Each row is a point on a landscape with many valleys, with its height.
From any point a ball rolls to the lowest of the 2 points nearest to it. It stops when none of these is lower. Distance is the straight distance between rows; heights are no part of it.
k348 h=4.15: [115 135 157  92 111 176 172 195 172  99 176  89 163 123  92  93 160 150
 101 150 126  88]
k202 h=5.24: [145 191  98 137  82 118 188 155 134 134 137 148 167 150 142  62 130 163
 114 118 119 143]
k464 h=2.74: [143 126  89  93  78 168 172 189 165 104 130  95 174 162 112  42 115 150
 140 116  91 129]
k823 h=3.93: [102 121 166  83 120 136 163 161 148  89 156  84 150 119  97 143 146 138
 105 124 124 108]
k957 h=3.13: [133 166  84 137  76  98 122 115 107 164  93 147 123 126  86  88 173 119
 117 104 127 108]
k676 h=4.90: [163 125 141 169 173 173  90 133 176 115 122 176 106 104 124 189 138 104
 169 163 152  81]
k94 h=1.81: [154 136  84 119  79 149 113 138 146 106 118  84 172 115 155 127 168 158
 130 113 138 133]
k345 h=1.10: [123 144 145 169 177  87 144  90  55 166 166 151 139 112 145 142  86 117
 101 124 111 138]
k139 h=7.01: [144 143 151 118 145 130 145 130 134 156 108 174 111 200  66 135 116 104
 149  97 139 139]
k339 h=2.66: [143 156  99 174 148  85 136  77  67 146 147 127 117 137 152 157 164 115
 129  83 116  96]
k408 h=5.49: [121 199 123 113 114  92 175 127 107 143 133 131 178 132 119 106 105 173
  99 123 118 178]
k450 h=2.85: [171 153  72 169  87 120 101 118 133 151  98 159  85 150 116  99 167 116
 142 131 157 106]
k309 h=3.26: [108 144 144 129 143 150 149 131 120 114 155  85 148  92 117 134 181  94
  54 143 140  95]
k762 h=2.19: [122 144  79 125  83  94 132 116 150 103 139  85 125 128 178 127 163 174
 132 117 144 135]
k321 h=2.53: [102 114 161  93 165 146 143 128  77 157 108 113 175 110 123 122  92  99
  76 124 119 181]
k533 h=4.79: [150 118  83 120 121 154 109 101  68 144  83  73 178 128 181 133 134 119
 106  77 120 173]
k403 h=1.33: [143 145  98 158 111  86 151 103  91 141 157 116 146 102 193 101 131 134
 118  72  84 128]
k485 h=3.18: [124 162 115 162 145 130 116 102 111 145 127 134 108 135 124 143 152 101
  85 174 170 134]
k126 h=3.03: [ 78 131  96 137 115  69 133  96  81 107 122  86  90 113 141  97 163 102
  81 126 126 125]
k223 h=2.12: [ 79 103 154  86 106 136 190 179 151 110 163 101 153 116 126  45  89 140
  89 157  97 139]
k14 h=4.22: [142 143 125 134 139 107 121 101  87 184 116 150 162 119 148 142  73 155
 121 129 118 188]
k243 h=5.21: [115  88 166 101 146 119  98 114  94 158  99 142 146  83 123 166  71 118
 139 125  90 150]
k732 h=3.69: [125 144 157 133 166 135 132 113 102 119 159 107 151  98 137 187 148 104
  88 120 142 108]
k509 h=1.82: [131 156 105 181 165  89 132  83  84 134 134 150  78 179 123 156 150 102
 134 116 146 111]
k799 h=3.46: [ 94  63 122  77 111 101 125 126 110 107  92  85 103 179  91 122 119 117
 155  82 115 163]
k595 h=2.63: [115 127 107 172 139 105 157 112  93 130 153 105  89 145 167  69 151  78
  72 124 129 117]
k40 h=3.71: [ 81 111 175  77 152 124 139 127 122  81 138  69 139 142 102 190 147 130
 112 114 148 140]
k77 h=4.52: [156 118 118 116 148 134 124 112  81 147 120 115 195 136 172 143  85 139
 131  90 102 192]
k972 h=2.48: [117  90 149 123 128 137 122 147 137 157 131 129 149  72 151  76  86 123
  93 168 105 152]
k631 h=2.51: [113 126  91 116  84  82 125 108 118 124 125  93 146  99 186 131 107 182
 141 114 107 169]
k546 h=3.37: [172  95  94 173 144 146  72  99  96 166 129 151 117 101 195 128 120 104
 122 147 132 129]
k200 h=4.99: [170 176 104 154  88 113 160 139 147 147 157 172 162 119 166  97 111 186
 159  97 106 138]
k196 h=3.22: [ 92 110 111  82 118  95 130 104  78 115  80  64 133 163 110 129 118 118
 119 112 131 202]
k671 h=4.16: [ 89 102 162 121 141 132 121 146 161  92 125 133  97 101  73 156 152  83
 144 126 121  65]
k416 h=3.14: [162  95 124 108 116 195 158 188 144 118 130 103 160 165 106  49 135 101
 114 112 106 131]
k73 h=2.00: [118 148 127 109 133 145 159 140  88 147 119  97 199 126 124  71 127 106
  53 119 107 158]
k788 h=1.95: [109 150 137 154 157  50 166  92 105 139 176 146 116 127 165 135  91 156
 136 124 112 141]
k664 h=4.81: [146 118 158 164 181 190  87 133 190 107 140 157 111 107 155 177 100 124
 147 193 161 125]
k556 h=4.78: [187 161 108 148  89 144 139 155 184 125 148 155 142 146 170 112 127 182
 168 137 140 141]
k184 h=2.52: [120 153  82 130  78 109 109 119  98 153  92 130 142  75 111  64 167 115
  73 136 115 101]
k409 h=0.76: [ 96 177 125 153 146  56 146  87 105 125 121 159  63 153  94 152 129 131
 144 135 144 110]
k661 h=5.59: [138 158 189 102 144 124 160 146 135 156 143 164 190 105 113 143  79 171
 132 121 102 147]
k927 h=6.16: [103 128  93 173 144 121  75  90 155 103  88 168  53 124 125 187 150 122
 174 165 161  95]
k378 h=7.50: [123 132 147  99 115 168 143 165 166 118 110 136 116 187  42 123 145 118
 130 139 156 112]
k175 h=3.84: [162 103 119 162 156 122  92  91  80 177 127 153 140 108 187 147  71 135
 149 140 108 163]
k615 h=2.39: [110 118 152 123 153  78 145  96  95 110 173 103 140 117 197 168  83 173
 138 120 109 159]
k572 h=4.63: [136 135 120 123  96 148 128 163 216  95 150 127 114 150 158 120 135 204
 169 167 155 127]
k966 h=7.37: [157 115 141  97  93 166 138 189 163 137 104 153 121 169  40  79 138 123
 165 100 119 100]
k588 h=6.65: [155 195 128 173 122 109 155 139 157 162 147 204 112 147 112 101 123 154
 125 154 137 119]
k573 h=2.89: [147  98 124 165 140 153  90 128 124 157 127 142 125  66 167  89 115 100
  99 160 110 129]
k662 h=1.26: [143 123 156 124 137 124 129 137 157 110 161 146 155  79 143 171 135 140
 169  94  98  89]
k303 h=7.21: [128 136 149 110 103 124 143 163 126 160  89 173 124 175  30  78 127 104
 139  96 114 123]
k176 h=1.20: [140 125 109 104  82 149 103 137 141 128 105 105 162  88 107 116 180 133
 126 119 117  89]
k26 h=0.49: [141 143 158 132 110 124 155 167 199 100 186 155 146  84 157 123 130 169
 174 106  95  84]
k522 h=4.09: [135  86 173 122 186 145 118  98  99 116 150 118 143 120 144 208 113  97
 132 115 122 126]
k520 h=4.55: [150 111 134  81 105 165  93 136 126 140  74 114 152 157  78 164 129 134
 155  98 138 147]
k902 h=1.14: [114 159 160 134 122  91 175 145 156 113 199 155 139  93 152 110 120 163
 125 120  95  95]
k333 h=3.48: [ 67 101 137  92 126  87 129  99 135  65 131  66  88 127 116 173 169 129
 127 110 134 114]
k277 h=2.72: [128 110 122 102 120 111 109 106 120 119 133 107 152 109 190 196  88 177
 157 118 131 176]
k394 h=4.57: [114  93 167 135 185 156  96 130 182  81 156 138  95 139 158 181 117 129
 168 143 137 114]
k640 h=5.72: [127 176 173 114 156 108 171 115 104 139 153 149 164 164 105 150  94 161
 112 123 132 175]
k166 h=4.49: [101 130 141 146 169 151 109 123 157 107 115 138  92 104  87 200 151  82
 147 149 157  82]
k308 h=2.18: [140 119  58 176  91 102  99  98 119 139 107 142  57 127 163  81 141 117
 142 125 137 118]
k71 h=3.28: [ 87 100 102 100  87  97 122 121 122  87 114  56 114  98 132 122 169 127
 105 118 127 118]
k700 h=3.68: [101  57 158  80 102  93 112 143 141 121 107 128  94 139  93 121  88 128
 182  94 100 141]
k667 h=2.08: [139 147 102 163 131 119 175 130 115 127 165 111 140 151 191  78 130 111
 102 101 117 155]
k23 h=2.33: [152 171 137 172 160 121 125  97  88 179 131 168 128 121 125 152 124 111
  99 140 133 129]
k782 h=2.79: [100 124 144 110 131 140 114 135 106 146 102 111 139  86  79 113 152  81
  71 149 128 110]
k422 h=3.24: [179 116 163 127 166 199 103 138 126 140 122 138 160 143 125 170 133 101
 140 107 146 135]
k162 h=1.71: [ 80 147 144 130 125  52 152 113 114 142 116 160  75 117  81 103 111 111
 115 148 124 121]
k283 h=7.59: [126 164 119  86  94 169 160 178 166 115 125  98 146 190  61 110 154 168
 120 157 163 127]
k46 h=5.03: [151  99  92 115 126 139  90 101  78 136  85  94 133 163 134 149 150 107
 127  82 144 154]
k385 h=1.07: [129 117 110 160 164 155  97 115 181 112 128 154  52 186 171 110 134 134
 160 156 165 134]
k234 h=2.43: [161 136 145 140 189 165 112 112 120 135 120 155 114 187 122 182 127 103
 160 125 170 141]
k494 h=1.37: [100 157 122 100 100 146 160 165 119 153 118 115 177 123  87  54 118 126
  59 170 118 138]
k567 h=4.92: [130 112 164  98 149 137  96 112  97 145  96 136 145 135  80 203  96 126
 152 106 126 162]
k689 h=4.34: [132 109 157 118 130 195 140 181 196  79 169 103 142 118 125 110 135 144
 124 174 142 102]
k379 h=4.51: [119 120 145 135 124 176 149 175 219  90 169 137 101 162 138  76 117 169
 141 189 159 129]
k188 h=6.32: [123 154 105 166 118 118 106 125 184 116 119 177  70 125 111 132 153 133
 163 166 156  85]
k237 h=2.01: [124 141 114 134 113 144 125 147 131 150 117 131 147  90 129  87 131 135
  67 196 143 147]
k619 h=3.70: [184 112 147 133 141 196 121 161 133 151 114 137 160 153  99  91 126  89
 130 107 126 139]
k670 h=2.57: [121 137  92 156 113  76 111  84  88 125 131 110 105  80 161 158 162 125
 136 103 104  87]
k914 h=5.40: [137 115 160 101 127 122 119 138 125 160 127 158 168  62 141 131  82 156
 141 114  76 135]
k525 h=5.60: [157  90 103 156 159 147  71  81  72 132 113 124 104 111 156 207 151  79
 145 102 128  90]
k164 h=1.60: [122 106 106 157 113 124 106 129 166 111 129 130  61 129 172  93 129 118
 143 159 153 127]
k641 h=3.90: [ 95  67 150  95 104 125 109 153 165 105 118 119  91 116  90 117 126 120
 152 141 120 102]
k918 h=5.30: [155 128  79 154 144 136  92  80  68 122 106  97 119 150 156 189 170 110
 132 107 158 119]
k628 h=2.41: [102  69 133  81  99 149 171 193 170 104 141  89 138 148 113  45  93 136
 133 124  82 119]
k580 h=2.91: [108 106 133 102 156 137 107 108  82 136  93  86 131 141 131 142 102 106
  85 154 149 192]
k421 h=4.19: [150 123 118 100 121 172 123 155 130 152  86 118 145 187  87 111 117 113
 129 132 154 177]
k681 h=5.94: [138 105 106 156 154 146  59  90 116 116  76 148  72 136 121 207 144  97
 169 128 160  88]
k822 h=2.29: [ 71 117 154 105 124  75 140 129  89 137 107 121 110  97  81  84 125  83
  79 131  96 120]
k65 h=1.66: [147 121 123 144 188 164 111  97 144 108 139 148  77 225 170 166 139 127
 187 130 166 122]
k328 h=1.92: [122 124  93 145  76 109 103 122 141 121 110 129 107  54 118 100 177 114
 116 145 125  85]
k439 h=6.47: [142 183 117 148  82 116 133 150 174 134 135 173 113 116  99 105 150 156
 139 166 159  90]
k142 h=1.72: [105 137 157 111 120 110 185 170 160 120 167 150 131 128 125  74 105 138
 114 141 117 120]
k643 h=6.83: [140 162 162 139 147 132 147 149 155 145 142 194 116 170  98 145 101 149
 157 139 144 134]
k981 h=4.36: [122  76 171 118 193 134  98  98 132 104 152 125 128 126 179 211  74 132
 173 135 128 135]
k2 h=1.98: [148 117 111 139  98 107 107 111 131 115 135 119 133  80 162 177 155 152
 168  94 104  93]

For each start below, name the point where the ball stops.
k394: k409
k966: k494
k200: k403
k283: k403
k416: k26

Call two points neighbours if one is among the 2 nearest of the other. Go from one point of each pair to the other, from neighbour to neighbour, staying as low as possible. Name the highest point that can't be avoided.
k345, k176: k277
k26, k409: k339
k176, k385: k957

For each start below, name every point that the ball comes to, in order.
k664: k394 k981 k522 k732 k309 k782 k822 k162 k409
k927: k681 k525 k918 k46 k533 k77 k14 k175 k546 k573 k972 k237 k494
k166: k671 k641 k700 k799 k196 k580 k321 k73 k494
k378: k966 k303 k139 k643 k588 k439 k188 k927 k681 k525 k918 k46 k533 k77 k14 k175 k546 k573 k972 k237 k494
